Points, in no order, along strands that fork, close into loops and pass close to each other.
Two points are linked if the straight distance between their rows is under 149. Some points are linked to none.
K_669: [ 11 -29 -34  51   1 -63   4  33 -18  -7  37  -4   5 -48 -29  10  44 -26
 -10   5 -33 -26  26  10  -7 -10  -6 -22 -14 -10  51  -6 -76  32   6 -40
  14 -33 -35]
K_787: [-33 -50  31  -8  43  39  -6 -18 -16 -15  14 -69  50  18  43  37 -33   2
 -25  55   6  68 -15   1  20 -45  57   7  41  -7 -15 -14  -6  12  -4 -28
  23 -12   2]
K_495: [ 47  57  64  32 -13   3   2  -1  26  56  -8  83   8   3  -5  -3   0  11
 -15 -45   5 -18 -37 -26  37  23  42   3  49  11 -39 -29  36 -21 -34  26
   6  42  11]
K_946: [  7 -20  36 -18  30  39  26 -53 -24 -10  20 -84  30  41  27  45 -28 -13
 -32  58  12  28  -4   4   2 -49  33  -5   4  -4  -6   7 -29  -4   3 -33
  -1   4 -13]
K_149: [-15  57  16  -7 -23  20 -19  24  22  -5  27  71 -44  33 -54   0  56  -5
   8 -31 -30 -42 -35  26 -23   7 -49  20  20   0  30 -17  30 -10  -8  49
 -23  11  20]
K_835: [-13   5 -24  22  -6  12 -46  32  16  -1  39  84 -14 -23   9 -61  17   8
   7 -24  10 -20   0 -18 -13  48 -35  20 -18  53 -36   7  17 -22  23  20
  28  -2 -69]
K_772: [  8 -28 -33 -47  53   5  51  26  45 -23 -18 -66 -10   8   7  60  -8   6
 -21   5  26 -21  -1 -21  10 -33 -76  23  17 -24  19 -15  -9   0 -15  11
 -47  26  -8]
K_494: [ 29  36 -21  44 -29 -51  22 -10  -8  29 -14 -14  10  14 -43  61  25   5
 -29 -26 -14 -17  20  11 -28 -40  46   6  12 -20  31  -6 -32  15 -27  -3
 -53  13  43]
K_542: [ 11  62  22  69 -54 -47  -4  11 -16  -5   2  49 -21  25 -33  -3  24   6
  46  -3 -56 -18 -36  -4  35  -5  36   3  16 -35   2 -17  37  18 -15 -36
 -24   6  41]
K_751: [ 36  62  63   2 -15  47 -16  -9  25  64   2  53  -2  21  13 -27  22  16
 -22 -48  37 -12 -28   3   3  35  27  -2  39  46 -35 -10   7 -33 -43  71
  -6  46   2]
K_795: [ 36 -17 -31  46 -12 -35 -13 -11 -14  40  12  12  -2 -74 -11   2  34 -16
 -47   2   8 -48  44  11 -28  30  29  -7 -44  -9  26  17 -43 -48   9 -10
  49   0 -16]
K_310: [ 43  39  78  69 -32  -4 -27 -23   3  51  16  86  17 -23  -1  -4   3 -13
 -14  -9  -4 -19 -39 -34  53  32  84 -13  37  15 -35 -25  50 -35 -18 -13
  48  26  14]
K_914: [-11  19 -39  16  14   0 -19  -2  28 -33  13  82 -57  22 -11 -24  14  19
  51   9  -3 -18   1 -13  11 -10 -69  47 -35   0  -8  45  80  -2  16 -49
 -27   1 -59]
K_141: [ -5 -43 -22 -15  54 -33  32  92  24 -24 -26 -22   7 -18  47 -18 -28   0
  -2 -28   6  14   2 -34  32  44 -29 -37  12  -6 -21 -47  -5   8  30   6
  26   9   4]
K_6: [-11 -38  -7 -63 -29 -42  43  14 -13  11  45 -62  28  23 -22  18   2 -75
 -23   7  -6  -4  19  42 -35  -5 -35 -61  -8  15  44  35 -66  15  26  51
  16  -8  28]
K_702: [ -9 -27   7  43 -31  44 -82 -27 -12  45  71  23  34 -27  -3   9  22 -47
 -25   8  11   9   7  11 -18  19  10   5  28  61  15  27 -36 -28  33  24
  46 -47 -60]
K_711: [ 29  32 -26  47 -58 -42  52 -58  -9  24   1 -25 -19   2 -18   5   5  54
   9 -43 -32 -11  47 -24   0 -57   7  27 -24  22 -35  36   0  53 -64 -17
 -49  14 -27]
K_742: [ 10  62  -9 -16  -2 -21  50  42  21 -16 -41  45 -41  32 -46  16   9   4
   5 -18 -15 -39 -16   8   9  -5 -46   4  13 -61  32 -45  25 -13 -15  20
 -49  40  61]
K_641: [-10  -4 -78   2   9 -61  10  88  20  -6 -14  17 -18 -20 -28 -24  21   4
  -4 -50  -4 -14  24  -7 -37  12 -44   6 -11 -13  -2 -36 -10   2   3  39
 -22  12  19]
K_685: [-21  21 -33 -34  11   0  10  88  43 -38   3  27 -28  12 -33 -34  30 -11
   8 -41  -5 -27   3  -4  -5  22 -71  14  18   5  12 -23 -10   3   6  83
 -10  13   8]
K_940: [ 30  12  24 -87  45  44  83 -23  19 -21 -25 -18 -19   3  20   7 -30  -2
 -12   6  31 -49  12 -36  14 -13 -89 -15 -32   4  -9  21   7 -38  15  -1
 -19   4 -39]
K_315: [ 14  64  29  82 -47 -33  15   2 -38  -7  12  23 -12   2 -26  17  35 -14
  57   0 -82   6 -25 -16  58 -12  44 -26  40 -41  27 -22  -8  60 -17 -70
 -15 -18  37]
K_889: [-14 -54  -4   7 -11 -38 -23  10 -38  13  68 -58  56 -29 -22  36  23 -55
 -26  69 -16  33  26  44 -14 -29  52 -13  20 -36  58  16 -92  51  -3 -32
   5 -56   2]
K_334: [  0  -2   7 -97  46  44  61   6  23 -38 -14 -48 -11  42  12 -10 -25  10
  -5 -15  27 -18   1 -11  16  -5 -87 -25  -3  34  -3   5 -10  -1  24  32
 -31  -2 -31]
K_886: [-11   5  17  57 -39 -20 -31   7 -16  44  25  18  34   5 -22 -10  29   7
  16 -18 -34  27   6  11  17 -40  36  -9  42  23  -5 -24 -37  53 -10 -20
 -15 -29 -14]
K_748: [-31  -3 -19  76  -2 -51 -13  28   2 -25   0  33   2 -13  -3  -1  18  21
  68 -15 -62  24  -4 -39  43 -49   6  30  32 -44   7 -14  27  62 -14 -63
  -9 -18  19]
K_607: [-55 -44 -20 -40  18  48 -22 -33 -44 -61   0 -33 -12  22  31 -23 -24  -4
  24  55   0  35 -15  37 -21   0 -25 -17 -67  -9   3  33   6  17  58 -50
   5 -45 -34]
K_724: [-17  -2 -15  36 -33   7 -60   6  -4  20  48  39  10 -13 -14 -32  35 -15
   3 -18   5  -7   2  -4 -14  30 -26  -7   8  73   6  12 -23 -11  38  12
  27 -20 -67]
K_868: [ 48   3  27 -56  57  59  13 -10  46 -15 -38  40 -35 -16  17  -4  -9 -21
  13  25  31 -40 -18 -27  57  11 -52  33  24 -25   1   3  44 -43 -10   0
  23   9  -8]
K_690: [ 34  56 -16  34 -36 -66  41  15 -52 -13 -41  26 -30 -10 -40   1  -5 -20
   7   2 -37 -34   6 -16 -12  31  27 -33 -32 -71  12 -39  12 -44  -1 -19
 -12  35  66]
K_194: [ 36  19 -14 -23  39  44  46 -14  30  -4   7 -29 -12  39   3  77   6  -4
  -8  35  23 -46 -15 -25  11 -48 -58  29  20 -24  14  11   6 -27  -3  -9
 -36  22 -31]
K_792: [ -2 -18  19  -4  53 -36   3  33  52 -26 -44  25  -8 -33  25  13 -22  13
  13   1  -9  10 -42 -42  59  26   3  18  47 -57 -18 -33  86  10 -18 -27
   8  13  39]
K_132: [ 29  41 -23  40 -18 -39   4  10  25  25 -36  11   0 -18 -37  49  -9  25
 -28 -25   3 -20   2   7 -20  -7  38  26  32 -50  14 -26   3 -19 -49  31
 -29  40  63]
K_654: [-39 -82 -27  -1  20  -5  11 -17  -4 -33  18 -91  36 -15  39 -29 -12  -5
   5  20   0  53  27 -18  12 -22   0 -14 -22  40 -20  43 -31  55  24 -36
  27 -43 -68]
K_717: [  1  14 -20  10   5   2  -9  17  23 -24  24  79 -27  17  -1 -35  16  -5
  34   5 -11 -26 -22 -19  18  11 -62   6 -24   4 -11   6  46 -14  28 -30
  14  -2 -57]
K_478: [ 34   8  23 -38 -15 -59  97   7 -12  31   3 -32 -13  36 -37  31  25  -6
 -25 -25 -28 -37  28  14 -21 -12 -27 -48 -11   2  26  -6 -47  -4 -13  22
 -47  11  35]
K_827: [ -3  11  11 -83  47  52  -5  -1  43 -50 -53  23 -53   0   5 -13 -19   8
  21  22  42 -18 -20   4  23   1 -60  40   0 -12  -6   0  41 -13 -10  19
  -6  -9  23]
K_608: [-12 -64 -59  -9  68 -44  -3  92  46 -33 -43 -42   6 -54  49  10 -22  12
  -5 -28  28   9  24 -47  13  22 -41   0   8 -13 -23 -20 -10  22  15   4
  15  -5 -25]
K_177: [-19 -13  18 -76  41  26  10  25  39 -62 -85  -8 -31  -1  21  -3 -58  12
  26   6  39  17 -22   0  21   0 -37   8  12 -46 -18 -36  34  16 -21  -2
 -40   6  49]
K_230: [  5  70   7 -20  -4 -19  46  13  -5 -44 -63  51 -49  25 -30  20 -25 -12
  30   6 -23 -22 -23  -7  29  14 -23 -10   1 -68   9 -22  53 -13  -9 -13
 -52  26  70]
K_490: [ -1  64 -19 -45 -35  41 -18 -23   5  25   0  21 -41  32 -31 -18  20  28
  -2 -37  16 -31  11  42 -68   4 -44  24 -27  38  14  36   5 -25 -19  63
 -37  14   1]
K_360: [-15   0  -5  26 -12  24 -27 -37 -11  30  26 -34  53  19 -15  66  10  25
 -22  10   3  30  23  16 -24 -66  55  40  29  20  16  16 -36  16 -22   3
 -34  18  13]
K_880: [ 43   0 -49  86 -41 -91 -10 -18 -39  42 -13   6  -4 -82 -36  -3   3  -1
 -29  11 -17 -42  34  -6 -22  37  69  -7 -41 -41   4 -11 -21 -29  -1 -24
  33   3  10]
K_810: [ 44  55  57  32 -20  48 -23 -50   2  79  17  32  36  28  20  12   4  28
 -26 -41  42   1  -2  -8 -17 -12  30   7  26  69 -27  20   4 -33 -29  41
  -5  37 -42]
K_947: [ 21   1 -50   2  -3 -92  42  44   8  17 -26  -9 -20 -44 -12 -22   2  23
 -12 -33  -8 -28  36 -29 -26  27 -23  -3 -32 -27 -31 -39   3 -16 -24  14
 -24  23   4]
K_156: [ 28  45   9  54 -38 -14 -21 -39 -26  -6  -6  49 -18   6 -28  12  -8  -4
  39  24 -25 -24 -25 -11  24  -8  45  -1 -10 -24  -6  25  48   2 -12 -47
   0   4  17]
K_249: [-31 -37  27  42  10   0  -5  -2 -14  -5   5 -57  44  29  33   3 -24  21
  39  18 -13  67 -18  -8  32 -43  59  -8  30  -5 -10 -28  -5  50  -4 -41
   6 -24  21]
K_829: [-15  54 -28  25 -25  -1 -12 -41   0 -26  -8  69 -31  27 -20 -34 -14  41
  68  10   1  19   8 -33   7 -28 -31  54 -37   7 -37  52  93  19 -12 -48
 -27  16 -51]
K_180: [-13  12  21  11 -28  -4 -28 -10   0  67  10   9  39  17  15 -53 -16  29
  -1 -48  24  52   6   1 -19  19  55  -7  34  69 -49  -8  -6  10 -17  45
  -6  13  -9]
K_188: [-28  -7  32  20 -13 -21  -1  16 -15 -13  -3 -33   9  30  21 -31  -8  10
  65  -1 -43  59 -29  15  27   2  35 -28  15  -9 -13 -32   2  42   8 -43
  -9 -34  41]
K_860: [ -3 -54   9   2   8  -4  13 -34 -35  -1  65 -73  32 -25   8   4  20 -47
 -12  60 -10  40   0  28  13 -30  45 -35 -18  -7  41  15 -70  40   9 -64
  26 -45 -44]
K_758: [ 32  -5   2  13   5 -89  58  56  11  48 -34   1   2 -38  -2  -1   0   1
 -30 -28   4 -17  37 -15   1  39  18 -43   4 -26 -22 -70 -28 -23 -16  14
   2  32  35]
K_692: [-25 -35 -17 -58  -2  32  -1  24   7  -5  27 -47  16  16  -1   8   4 -49
 -44  -3   2  13  -6  33 -24  19 -27 -30  18  10  51  25 -54   0  34  60
  33  -5  30]
K_200: [-38  25 -35 -92 -21  47 -10   8   5 -25   2   1 -48  43 -27 -39   0  10
   2 -23   6 -15   4  53 -58  10 -75   8 -25  15  19  20  -2  -6  13  75
 -38  -3  18]
K_862: [-16 -18  40  39 -18  37 -72 -43 -24  32  57  13  34  -3 -10  27  16 -12
 -18  17  -6  30 -24  31 -14 -21  45   1  30  35  17  15 -28  -8  11  -5
  34 -31 -11]
K_735: [ 12  38 -25  45 -28  15 -19 -58 -30 -25 -11  49 -18  13 -19   2 -13  20
  30  36  12  -5   1 -18  11 -20  11  42 -36  -7 -22  48  73 -13  -2 -47
   3  10 -25]
K_90: [-32 -33  19 -33  13  -3  -1  52 -25 -34  -5  18  -9   0   7 -19   0 -28
  -2   7 -31   3 -28  27  10  54  -9 -47 -16 -28  15 -32  -5 -13  41  15
  43 -18  51]
K_440: [-45 -64  -6  -9  31  32 -27 -16 -28 -61  14 -67  23  17  53 -34 -36  -4
  29  47  -5  66 -23   7   6  -1  15 -10 -34   5 -15  10   6  41  48 -67
  31 -47 -40]
K_237: [ -8  24   6 -23 -22  -8  12   7  15  45 -13   0   0  31  24 -62 -17  45
   0 -48  23  31  -7  -8 -13  20  20  -7   3  54 -57 -12  13   0 -25  50
 -29  30 -11]
K_314: [ 14  78  11  13 -15 -17  33  40   5   6   1  49 -30  56 -40   2  35   4
   9 -29 -18 -36 -11   5  -8  -9 -32 -12  21 -18  11 -42  15 -12 -15  33
 -45  39  35]
K_343: [-38   8   7  39 -37  15 -59 -36 -35  18  23  -3  47  25  -8  60  19  32
  -2  -2 -14  45  31  -2  -9 -93  73  53  38  -4  10  -5 -20  37 -32  -9
 -31  15  46]
K_408: [ 36 -29  24 -88  50  65  67 -34 -19 -20 -31 -25 -19 -26   3  11 -29 -30
 -27  30  20 -48   7 -12   5   8 -58 -25 -45 -20   8   7 -18 -63  28  -1
   7  -1 -15]
K_228: [-40 -19 -23 -28  15  23  -8   5 -36 -48 -12   8 -28  13  25 -37 -16   0
  33  36   2   6 -11  23 -13  18 -35 -18 -68  -8  -8  14  27  -1  50 -42
  16 -33 -24]
K_745: [-12 -41 -21   0  54  10  13   5  29 -12 -11 -34  24   9  43   6 -36  52
  15 -17  32  39  -2 -39  16 -26 -15  29  29  12 -27 -18  24  36  -8  -1
 -17  12 -26]
K_593: [ -41    2  -23 -107   14   58   -8   15  -14  -62  -42    8  -57    9
  -27  -48  -25   10   13    4   14   -3   -2   45  -31   13  -69   -5
  -43  -10    9    8   -4   -5   30   46  -14  -21   37]
K_604: [-29 -37 -54  18 -45 -60 -29  64 -11 -10  50  21   3 -38 -24 -48  43 -48
 -25 -16 -31 -10  47   5 -20  55 -14 -52 -28  20  13   1 -63  -5  58   7
  49 -41 -48]
K_305: [-42  21   2 -17 -21  21 -29  54  19 -22  33  35 -26  27 -41  -7  44 -21
   9 -35 -31 -17 -27  29 -20  33 -41   8  31  30  44 -19   1   5  11  69
  -9  -6  20]
K_776: [-42   8   4   8 -13  -2 -18  12   1  -7 -13   6 -13  43  10 -29  -9  35
  44  -8 -19  28 -34  21 -12  -1  12  10  -5  -1 -33 -19  39  30  12  -6
 -31 -14  20]
K_967: [-64 -26  -4 -48 -19  44 -48  17  28   7  17 -41  33  39  12  -2 -26 -43
 -15  -8   7  46 -18  38 -32   3 -14   3  54  45  40  43 -31  21   8  63
  16  -6  17]
K_656: [-20  22  24  53 -54  13 -43 -43 -50  -2  20 -12  20  23 -23  27  13  25
  29   8 -49  32  -5  18   4 -75  75  18  25 -16   3  11   6  41 -24 -42
 -15 -12  50]
K_502: [ 40 -51  11 -29  70  85 -31   2  35 -15 -10   0  -4 -57  55 -13  19 -57
  -9  27  29 -39  -1 -36  38  41 -25  29  28 -15  -3   2 -12 -61  -8  31
  84 -15 -22]
K_277: [  8 -28  21  -2   4   5  21 -53 -43  11  41 -76  32   8   2  33  -3 -26
 -31  72   0  28   2  27  -9 -36  46 -26  -8 -16  25  29 -50  -2  11 -50
  11  -5   6]
K_301: [ -1  -7 -22  63 -23 -38  28 -42   4  24   6 -15  20 -17  -7  17  20  47
  -4 -33   6   0  59 -38  -1 -69   9  30  -4  33 -21  21 -18  42 -53 -23
 -38   7 -36]
K_142: [ -1 -70 -77  18  43 -88  18 106  43 -12 -10 -18   6 -71  17   5  17  -7
 -19 -44   0 -22  62 -32   1  46 -39  -8 -19  -1 -10  -7 -45  12  17  12
  23  -4 -31]
K_278: [ 23  42   9  23 -24 -75  61  15   1  46 -12 -24  10  35 -41  22  36   7
 -22 -30 -16 -20  19  14 -14 -19  13 -29   9  -5  12 -22 -37  17 -30   9
 -59  19  30]
K_750: [ -8 -34 -28  26 -12 -44 -14  33 -24   2  40 -22  23 -21 -40  34  39 -39
 -23  26 -25   0  26  43 -32 -20  25 -12   2 -24  62  -5 -64  26  13 -31
  -5 -48   5]
K_474: [ 36  28  19  -9  34  53  24 -20  19   4  -6  25  -6  11  11  40  -9  -3
 -12  18  31 -42 -24 -24  31 -14 -20  15   9 -10   0  11  27 -35  -3  -3
  10  31 -24]
K_347: [-42  -1   4 -57 -34  17 -33 -31 -34   2 -23 -44  11  44  22 -34 -43  15
  24   0   5  73 -23  72 -59  -2  24 -20 -28   1 -20   4  15  33  16   7
 -25  -9  60]
K_913: [  4 -45 -45  35  13 -56  -9  69  10  -2  26   2  16 -51 -10  -3  42 -14
 -14  -8 -14 -36  51 -16  -3  36 -21 -29 -15  23  23  -6 -63  -1  36  -4
  39 -30 -52]
K_926: [  4   7 -12   3 -18 -19  12 -34 -22  42  21 -53  33  24 -33  81  14  -5
 -54  29   2  13  22  47 -43 -61  53  15   9 -16  21  30 -40  14 -21  -4
 -49  15  40]
K_298: [-21  32  22  63 -47 -14 -10 -22 -43   1  16 -19  10   8 -23  26  15  -2
  37  13 -65  21 -16  14  18 -42  75 -11  20 -39  44 -10 -18  54 -21 -60
  -7 -42  61]
K_984: [-30  -5 -27 -63  23  26  22  25 -22 -52 -31  22 -44   2   1 -18 -31  15
  24  19  -2  -6   1  21 -20  11 -70 -17 -71 -19  -3   7  15 -12  43  -7
   1 -22  -8]
K_378: [ -2  -1 -14 -17  22 -14  -5  20  26  14 -38  -6  11  -3  34 -47 -37  65
  17 -37  45  38   7 -25 -11   7  -3  22   2  18 -53 -20  36  17 -31  36
 -26  20 -17]
K_401: [-27  -2  87  27 -53  44 -67 -47 -21  10  57  26  38  26  -1  20  26 -20
   7   9 -21  38 -43  36   4 -14  55 -15  42  45   8  13  10  11  13   2
  11 -33   4]
K_99: [ 17  67  -4  11 -28 -48  36   5 -47 -43 -44  39 -37  18 -29   6 -33 -19
  34  21 -45 -23 -19 -16  15  32   7 -30 -28 -64  -8 -26  45 -15  11 -36
 -27  15  71]
K_964: [-15 -13 -13 -65  51  24  43  34  42 -33 -23 -47  -9  50  11  11 -21  10
   2 -22  23   6 -19 -16   5 -30 -86  -6  34  19  10 -10 -13  26   6  27
 -44  12  -1]
K_306: [-15  28  71  28 -64  15 -42 -37 -28   5  19  19  10  57  -7   7  26   3
  34  -3 -51  23 -46  44   4 -11  70 -24  23   7  -2   2  27  21  -1 -13
 -14 -17  37]
K_93: [-43 -25 -17   5 -21 -27 -29  76  -9 -24  37  26   5  -8 -13 -33  29 -52
  -3 -19 -41   8   5  29 -21  52  -7 -45 -14   2  22 -22 -37  -4  52  19
  44 -23   6]
K_592: [-37  -6  -6 -38 -16   8 -31  -3 -22  -7   4 -20   1  39   2 -39 -19  11
  16  -7  -2  32 -16  51 -42  16  11 -19 -18  19  -5   2   3  22  19  23
 -15 -13  21]
K_330: [-15  40  -4 -71  41  73   3 -21  51 -40 -56  44 -68  19  -7  -9 -25  12
  35  25  31  -8 -26 -14  22 -12 -63  53  -8  -5  -2  24  89   1 -13 -13
 -33  -5   2]
K_363: [-25  28 -32 -33  27  60  -1 -45  20 -35 -31  18 -49  11   8  25 -35  38
  30  49  41  10  -6  -8  -5 -36 -40  74 -47 -17 -17  39  85   1   1 -23
 -36  -6 -34]
K_866: [ 49 -22  10  20  24  33 -51  -6  28  39 -20  21   2 -81  13  15  19 -15
 -46   1  32 -37  -5  -4  -3  41  47  43  42 -23  18 -24 -24 -51 -44  47
  67  25  39]
K_605: [ 17  70 -22 -14 -51  -9  16 -44 -14  31  -4  31 -24  10 -19 -16  -7  46
  -9 -31  17 -24  17  10 -42   0  -3   8 -60  26 -27  35  19 -28 -21  29
 -36  26 -22]
K_331: [ 23 -10 -47  31  22 -55  16  35  -3 -14 -31  17 -16 -36   3   5  -2   3
  10   3   8 -19  16 -20   4  27 -26   2 -28 -49   7 -14  22 -15   3 -52
  -1  13  -8]
K_673: [  5 -37   5 -40  50 -21  -4  51  40 -30 -77  19 -15 -56  34 -14 -48  17
   6  -9  26  27 -20 -26  30  44 -16  11  19 -68 -25 -44  52   9 -20  -7
  10   5  40]
K_41: [-26  14  70 -22 -19  62 -48  -8  21   6  44  22  20  42  10   4   3 -24
  -1 -21   5  20 -51  15  17  19  19  -9  71  63  12  11   8  11  -1  54
  13 -13   5]
K_910: [-22 -76 -19 -14  54   8   3  27  23 -35  -2 -77  38   3  54  -6 -40  14
   0  -1  20  51  10 -33  16 -15   0   6  16  22 -28  -9   6  36  25 -10
  15   0 -47]
K_101: [-24 -35  12   0  26 -19   4  50  -9 -26 -23 -21   1  14  41 -27 -23  -7
  18  -9 -16  34 -10   2  20  36   6 -52  -3 -11  -7 -29   1  13  33 -12
  28 -11  18]
K_252: [  3   8  49 -31 -31  33   3 -54 -30   0  77 -28  23  67  -6 -22   7 -41
   5  11   0  18 -23  44  -8 -22  -6 -57  -5  64  16  56 -26  20  35 -14
  18 -33 -54]
K_754: [ 35  22 -30  40 -49 -74   8   3 -56  27 -35  11 -12 -48 -35 -23  -7 -12
 -14   2 -29 -35  18  15 -21  44  61 -44 -39 -63  -6 -28  -5 -50  -1 -15
  18  15  63]
K_138: [  1  22  50  34 -36  12 -21 -64 -11  70  30  -1  49  10  19 -27   4  30
 -13 -42  31  31  27  -5 -11 -24  58   4  23  91 -38  19  -5   9 -29  27
  -1  16 -38]
K_243: [  2  14 -34 -21  17  52 -15 -40  17 -12 -22  -6 -15   5   6  29 -19  49
   0  29  40  11   3 -13 -21 -27 -23  69 -24  -8  -3  38  39 -15 -20   5
 -32  13 -36]
K_574: [  1 -30  32  45  57 -11 -14  19  36  -8 -17  30  32 -37  39  -2 -14   9
  12  -1   6  15 -30 -36  51  17  37  26  42  -3 -30 -30  69   8  -5 -23
  40  14  -8]
K_696: [-47 -21  45 -55 -17  74 -67  -7  58  -4  14 -23   3  40  17 -17  10 -31
 -10 -15   7  36 -36  17  12  24 -11  14  81  59  30  23 -17  10 -10  87
  27 -20  27]
K_733: [ 36 -50  24   1  77  68 -24 -12  45  12 -13   4  14 -62  69  -9  -8 -29
 -16  22  53 -12   2 -43  41  48   5  49  30  10 -24   9  30 -32  -8   8
  86   0 -47]
K_452: [ 16 -13  23 -82  23  88  35 -52 -26 -29 -18 -45 -19 -11  19  40 -41 -27
 -25  73  41 -34  -9   3   3  -3 -32  -5 -58 -23  -6  23   7 -60  26 -35
   8 -12 -20]
K_980: [ 20 -14  14 -43  -5 -49  75 -30 -27  23  21 -58   9  31 -30  25  -3 -41
 -33   2  -9  -6  18  35 -22  -7 -20 -46 -30  11  22   9 -44 -10  -4   7
 -18  -1  35]
K_823: [ 51  18 -16  32   7   4 -36  -2  24  30 -34  17  -7 -63  -9  35 -12   7
 -37   8  21 -23   5  -1  -8   4  40  63  28 -34  16 -20   0 -33 -46  39
  19  37  42]
K_709: [ 26 -54   1 -26  53  42 -42  19  42   9 -15 -11   6 -54  30  -3  18 -28
 -33   0  39 -21   4 -11  22  42  -1  16  41   3  28 -16 -45 -36  -7  60
  67   9  15]
K_700: [ 15  -7 -27  31 -10 -35  16 -33 -33 -11 -28 -29  -7  -8   4 -15 -20  13
  20  14  -6   0   5  -4   2 -11  15 -14 -43 -22  -7   4  -9  10   4 -57
  -9   4   2]
K_19: [ 25  57  -7   9 -53 -45  44 -47 -16  17 -10   9 -39  22 -18 -39  -1  46
  14 -21  -7 -20  22 -15 -19 -13   2  -4 -62  27 -51  27  17  -4 -31  -2
 -58  27 -33]
K_741: [ 21 -10   0  66 -18  -5  27 -77 -16  27  34 -30  28 -37   1  41  25  13
 -40  24   3 -12  53 -30  20 -47  37  30 -13  32   6  43 -42  17 -33 -35
  -1   2 -53]
K_726: [ -3 -35  41  36  59  55 -33 -18  40   7  11  32  38 -47  56   3 -20  14
  -5   6  24  17 -11 -54  38  12  29  48  37  34 -31   5  64  -2   1 -15
  62  -3 -45]
K_958: [-15   2 -13  12   5  40 -15 -36  -4  10   8 -19  12  17   9  35 -10  35
  -7  10  16  15   0   8 -29 -48   2  51   0  10   2  21   8  -6  -8  17
 -28  17 -12]
K_437: [ 29   5  23   3  -9 -31  27 -28 -29  19 -19 -12   4  -3  22 -36  -9   4
  -1   4   3 -18   8   7   3  35  16 -48 -46   0 -11  -8  -8 -36  20 -25
  29  17  -8]
K_296: [ 32 -15  -6  58 -19 -26 -10 -50 -11  43  37 -12  28 -46 -19  33  30   0
 -34  12   2 -26  46  13 -15  -9  38  10 -26  18  19  35 -50  -9 -19 -21
  17  -9 -41]
K_410: [ 33  -1  35  -9  -6 -24  44  32 -13  44  -2   5  25 -23  -5 -40  -3 -11
 -35 -24   6  -9   6  -7  10  51  30 -59  -6  -9 -16 -33 -34 -38  16  31
  28  27  16]
K_133: [ 46 -52 -10  -5  25   4   9  -2 -18  12  25  20  -5 -77  31 -18  28 -45
 -24  20   0 -67  41 -37  -1  61 -28 -26 -77   7  -3  22 -27 -88  51 -10
 101 -20 -61]

A tip is a point with one link. Name the tips that can be reached along the links from each point below, in the order of the rows.
K_772 => K_452
K_93 => K_347
K_331 => K_310

A fork is a point with three links, a tip a point with one. Leave the first point through the second and follow the links. Name the first fork or tip that comes.
K_156; K_735 => K_401
K_696; K_967 => K_494
K_474; K_194 => K_452
K_889; K_860 => K_188
K_946; K_277 => K_913
K_758; K_410 => K_947
K_334; K_964 => K_827
K_378; K_237 => K_310
K_829; K_735 => K_656

How many points has the smallest loop of links through each point below? Write none if it is on no loop.
K_90 => 8
K_860 => 14
K_758 => 6
K_692 => 15
K_792 => 19
K_334 => none
